Each row is a point on a tangle of strands that fork, close into loops and nearly touch. The rows are in no order.
Points whose rows are less than 82.5 apart are linked; no others are. Some points are linked to none.
Z_246: [ 32  -9 -12 -17  -7 -47 -10 -33  -4 -53 -15  15 -13   5  13 -23 -21   1
   6   5]
Z_914: [ -5  40   0  -2  13  -9  13 -43  12  16  12  14   7 -20 -24   3 -59  11
  32  17]
Z_207: [ -1  49  -1  30 -20  -8   9 -29  -7  46   9  22  -3 -11 -29   5 -29   3
  40  45]
Z_918: [ -8  -4  16  -2  -6  20   1  -9   7 -23  29  26 -18 -21  16  17 -11  31
  -6 -18]
Z_379: [-30  -8  13  23 -25  18   6  35  36  36 -20 -16   7   6   2   4  23 -13
  -3  25]
Z_98: [ 19 -43  -4 -29   9 -29 -26 -18 -32 -56 -17 -37 -29  28   8 -11 -14  11
 -25  13]
Z_923: [ -4 -35   1 -23  24  19 -12  12 -28 -50  -3 -54 -14 -14  36   6   5  -1
 -39 -17]
Z_7: [ 28 -46 -11 -47 -11 -35 -19 -14 -55   7   1  42 -11  16 -18 -31  10  38
  14 -30]
Z_205: [ 13  35  -8  42   3  39   7   0  -4  30  -9  21   5 -16   5  17   7   4
  34  -6]
Z_750: [ -5  -8  50  22 -14  50 -10  48 -13  43   4  30  -8  13  17   0  16  -7
   1  24]
Z_255: [ 36 -17 -24 -40  15  -5  -8   5 -35  18 -10  34   4  25 -11 -12   4  13
  21 -31]
Z_975: [ 24  16  -9  27  34   7  12  33 -36  35   6  64   4 -30 -30   5 -15  14
 -13 -22]
Z_427: [ 27 -46 -38  -9 -25  12   8   1 -22 -11  -2   3 -11  25 -11 -17  -3  37
 -15 -40]
Z_683: [ 26 -10 -17 -22  20 -67 -18 -18   2 -16 -32   8 -12  -4   3 -24 -18  22
  15 -19]
Z_283: [-20  16  11  57  15  -3   8   5  39  -3 -21 -24 -12 -11   6  17 -26 -20
  -8  19]
Z_525: [ 12  -8  -6 -33  10  -5   4 -15   1 -28  16   8 -22 -20  22  -7 -26  36
 -23 -38]
Z_69: [ -9  17 -36  40  -8  18  42 -25  15  55  -9 -23   0 -14  -5  -6  11 -11
  22   2]
Z_311: [ 40  23 -30  10  14   5  15  30  17 -15 -21   4  25  -6   7 -37  19   9
 -12 -19]
Z_693: [-17 -17  51  31 -17  16  -8   6 -26  21  -7  34 -22   2 -38  -6  -3  38
   2   0]
Z_325: [ -4 -35  11  -8   3   1 -15  -9 -51 -64   0 -39 -34   7   5  18 -12   0
 -33  -6]
Z_373: [-14 -39   5 -49  23 -33 -42 -43 -37 -39  11 -48 -17  -3  36  36  -5 -23
 -19  -8]
Z_595: [-34 -13  40  12 -12  12 -15 -31  -6 -21  22  -6 -23 -16 -10  20  -2  26
  -3  -7]
Z_860: [ 41  65 -30  29   1  -1   6  14 -16  28  29  40  37 -23 -31   3 -17 -21
  28   2]
Z_107: [-33 -33  74 -24 -13   8 -29 -17 -30 -42  25  -1 -22 -13 -19 -13  -1  30
 -15 -22]
Z_164: [ 29 -17 -34 -15   1 -32  21  12  13  -5 -22 -10  16   8  23 -35  24  -7
 -10 -30]
Z_269: [ 16 -34 -43 -35 -12 -36 -14  -3 -17 -52 -24 -35   7  33  30  16  15 -40
  -7  23]
Z_470: [-18  10   9 -39 -16   3  21   3  37  23  21  16  18 -19   0   4 -17 -14
  -8  13]
Z_133: [  7  21  -5  18  43  15  -5  12  -3  37 -21 -12  -4  10 -18   0 -19  27
  -9 -13]
Z_104: [-10  24   7  10  21  18 -16 -22 -12 -18 -24  -4   4  21 -15  27 -12  -1
  32  12]
Z_826: [-37 -21 -11  -5   0  12   1 -13 -31 -24   3 -38   5  11 -19  52  -5 -30
 -24  38]
Z_360: [ 14 -47 -33 -25 -22 -24 -30 -31 -20 -52 -24 -20 -15  22  25  35  10 -21
  14 -13]
Z_56: [-38  -6  41  22  -3   2  10  15  28  -1 -13 -23   2  -4  -8   1 -15 -13
 -14  33]
Z_354: [ 11 -29   7 -29   4 -54 -31 -53 -44 -10   8   5 -18   6  24 -23  16   9
   3 -33]
Z_385: [ 40  12  -8 -26  23   9   3  32 -10 -27 -10  18  14  19   3 -36   2   5
  -5   6]
Z_135: [ -2  -5   2  18  10  47 -22  27  14 -33 -16 -44  -2  14  38  21  22   5
  -6 -26]
Z_8: [-22 -13 -13  17  -5  21 -10   3   5  -3 -17 -41   9  11  -3  34  10   9
  14 -36]
Z_681: [-14 -10  13   1 -21  66 -12  34 -18  -8   6 -17 -19  21  10   8 -20   1
 -38   6]
Z_528: [ -4   1  47  42 -24  34   2  13 -23  30   9  30 -22   0 -14   5   3   7
  13  41]
Z_658: [ -4   6   0  64 -15  -1  33  -5  38  49   1   0  -9  -4  14   7  10 -17
  13  -3]
Z_809: [-51 -32  11  -1  -3 -22   8 -23 -25 -13  -3 -36  -7  -2 -11  21   8 -13
 -17  15]
Z_680: [  3  -1 -23 -34 -10 -13 -24   5   6 -33 -35 -30  28  31   1  -6  23 -36
  15  22]
Z_666: [ 10  17  11  21  20  22  15  13 -20  62 -10  42  -6 -16 -20   9  13  16
  15   0]
Z_531: [  8  58 -18  38 -44  32  16   7  32  15  17  11   7  -9   8  -5  41 -28
  -4  21]
Z_281: [-14 -31  23 -14  26 -25   4 -23 -54  -5 -18   4   7  24 -40 -30   6  13
  10  -1]
Z_376: [ 16  67 -19  35 -31  45 -21  10  48  -1  13 -13 -10  16  16   7  26 -23
  12   8]
Z_899: [  9   2  32  67   4   5  13   3  -9  45  20  65 -24 -44  20  14   0  -4
  13   0]
Z_576: [  8   6  13  22 -19  40   9  21   1  58  35  58 -21 -29  22  16 -16  -7
  -1  17]
Z_155: [ -1  -3   0 -48  32  -1  23  12  26  15  10  34  18 -18  17 -11  -7   5
  -9 -17]
Z_735: [ -5  20 -38  -4   4   1  34 -28 -10  41   2   4   7 -11 -10   3  20  -4
  24 -16]
Z_878: [ -3 -13  35 -20  18 -41  -2 -32 -32 -15  26  48   5 -22 -26 -40   7  22
  -1 -10]
Z_392: [ 18   7 -31 -19   4 -17  -3  -4  14 -63 -22 -22   5  23   2 -11 -27   9
  -1  24]
Z_92: [ 32 -35   5 -26   4   0   5  22 -42 -33 -28  -3   4   5   8 -37  14   3
 -28  -5]
Z_308: [ 13  16  18 -22  20  -3  28 -19 -25 -15  36  60   5 -34  -8 -15 -12  18
 -16   0]
Z_505: [-21   9  10 -19 -20  35 -12  31  31 -41  -2 -52  19  14  32  39   7 -40
 -13  31]
Z_837: [  6   0  27  32 -31  18  -9  35  15  60  28  33 -12  10  34   4   6 -20
 -20  23]
Z_538: [ 13  29  -5  -1  -6  16  30   2  -7  -4   7  35  24 -14 -18 -14  20   0
  21  28]
Z_675: [-47  -8  -8  44 -14 -19  18 -37  23  18  -1 -48 -23 -17  -6  48 -17 -19
   8   6]
Z_955: [ 26 -38  15 -16  10 -60 -39 -40 -64  -6   8  30 -20  17 -23 -48  16  25
 -11 -35]
Z_647: [-34   8  -8  -8   0  20   5 -13  18 -28   5 -37  17   5  -2  35 -13 -34
  -5  33]
Z_682: [-18  14  24  16  -4  18   1  11  43  -3  -3   2   9 -32  15  30 -12  10
  32   3]
Z_401: [-34  -2  -3  23  11 -19  14 -49  -5  -8 -17 -34  -6  -7 -12   8  -8  -6
  11  -7]
Z_489: [  9  22  14  69 -22 -11  16  37  35  45   2  29 -15 -10  19  -7  16 -23
  31  23]
Z_724: [ 28  77  -2  29 -18  -8 -11  56  56  45  40  36  16 -21 -13 -14  16 -28
 -19  15]
Z_567: [ 34  77 -42  29  -1  32   8   5  10  37  19  29  20 -16  12   4  10   1
  15  -2]
Z_799: [  4 -15 -11 -43 -12  26 -20  23  23 -58   0 -31  15  17  37  12  -2 -12
 -26   9]
Z_836: [ 12  29 -38  15  35   3  24   3  -8  -4 -13 -21  19   6   7 -21  17  -6
  -7  13]
Z_888: [  6  -4  -1 -43  30 -13   6   0  36 -21   6  -5   1  -8  19   0 -27  31
 -11  -2]
Z_6: [ 15  -9  -1   2  54  -2  -5  21 -16  24   0  30 -12  -8 -31  -9 -17  45
 -10 -26]
Z_490: [  4  36 -14  11 -25  -5  23  25  49  11 -18   5  31   2 -27 -21   7 -24
  12  12]
Z_123: [ -5   8   5  21  39  38 -14  38  21  -2 -18 -23  -1  -5  23  14  11  17
 -11  17]
Z_957: [-14 -37  60 -22  -1 -43 -22 -29 -28 -37  41  18  -3   8 -17 -33  -4  16
 -15 -19]
Z_176: [-14   9   4  28   2   4  11  54  47  27 -15   2  22   7 -21 -13  21   5
  16   3]
Z_437: [  0  -1   7 -14 -17  -8  21  13  19 -21 -25  -8  30  15 -18 -14  18 -20
  13  12]
Z_218: [  5 -38 -32 -43  26   4 -24  -2 -15 -40   9 -53  -3  -7  34  38  -5 -21
 -15 -12]
Z_727: [ 34 -12 -53 -28  -6 -14   4  12  -6  21  -1  12   0  20 -13 -23  -9  27
  -8 -56]
Z_463: [ 25   4 -16 -16   8 -53  17  -3  29   6 -15  -2  17 -13  -5 -16  -2  10
  16 -20]
Z_840: [-21  26  30  12  26  -5   4 -27 -35  48  25  20 -21 -10 -20  -2 -15  16
 -14  17]
Z_513: [ -6  15  22  35  12  23 -22  22  49  14   0 -22 -18   1  41  15 -19   7
 -15  23]
Z_462: [ -9 -40  26 -48  27 -28 -28 -17 -18  -6   1 -13 -17   1  12  -7  -2   6
  -8 -21]
Z_129: [-13 -12  41   1   6   2   9 -12 -32  15  -1  25  -6  31 -46  -8  11  17
  11  11]
Z_913: [  7 -31  11 -15  30  -3  -8   9 -45  -4 -39   4 -10  29 -12 -33  -2  16
 -19 -10]
Z_300: [ -2 -30 -36   4 -22 -14 -18   5  18 -27 -15 -28   0  22   3   5  -3   1
  23 -29]
Z_663: [ -3  33 -17  -3 -33  32 -12  14  49 -16  31 -27   7  -1  13   5  20 -13
 -21  -4]
Z_961: [-29  -7 -27  -3 -15 -21  39 -58  -7  13  -5 -15   6 -14 -16   0  14  -2
  12 -20]
Z_940: [-18 -56  31 -42  20 -56 -47 -36 -25 -25  12 -54  -8   5   4  10  16 -20
  -8 -23]
Z_194: [ 13  35  33  40 -17  17   2  30  46   2  -8  20   0 -21  24   5   9 -18
  33  28]
Z_982: [-12 -21 -11 -27   1  16  17 -13 -10  11  -5  -3   5  14   0  -7   1  -1
 -21   0]
Z_235: [-10  40 -30 -18 -12  -3  27 -10  19  53  26  16  24 -21  -1   1  -2 -16
  11   9]
Z_877: [-23  28 -12   2  -6  -7  41 -27  14  -1  -8 -24  24  -8 -19   0 -13 -31
  10  41]
Z_503: [-13 -54 -15 -51 -40 -32 -20   3  26 -39 -14 -29   1  26   4   7  -4  -9
   6 -18]
Z_616: [ 14  51 -19  11 -20   9   4   3   2  45  14  47  15  -1 -36   2 -29   5
  38  -1]
Z_435: [-30   2  -1   7 -31  26  -6  43  45  14  30 -29  27  17   7  13  13  -9
 -19   2]

A fork is a point with three links, a tip a point with one. Leave the first point through the second and follow the links. Name the first fork or tip that comes.
Z_470, Z_155 => Z_308
Z_878, Z_957 => Z_735
Z_576, Z_837 => Z_311
Z_7, Z_955 => Z_98

How many points has the smallest loop of links through each point below? Write none if it is on no loop.
Z_56 => none
Z_735 => none
Z_837 => none
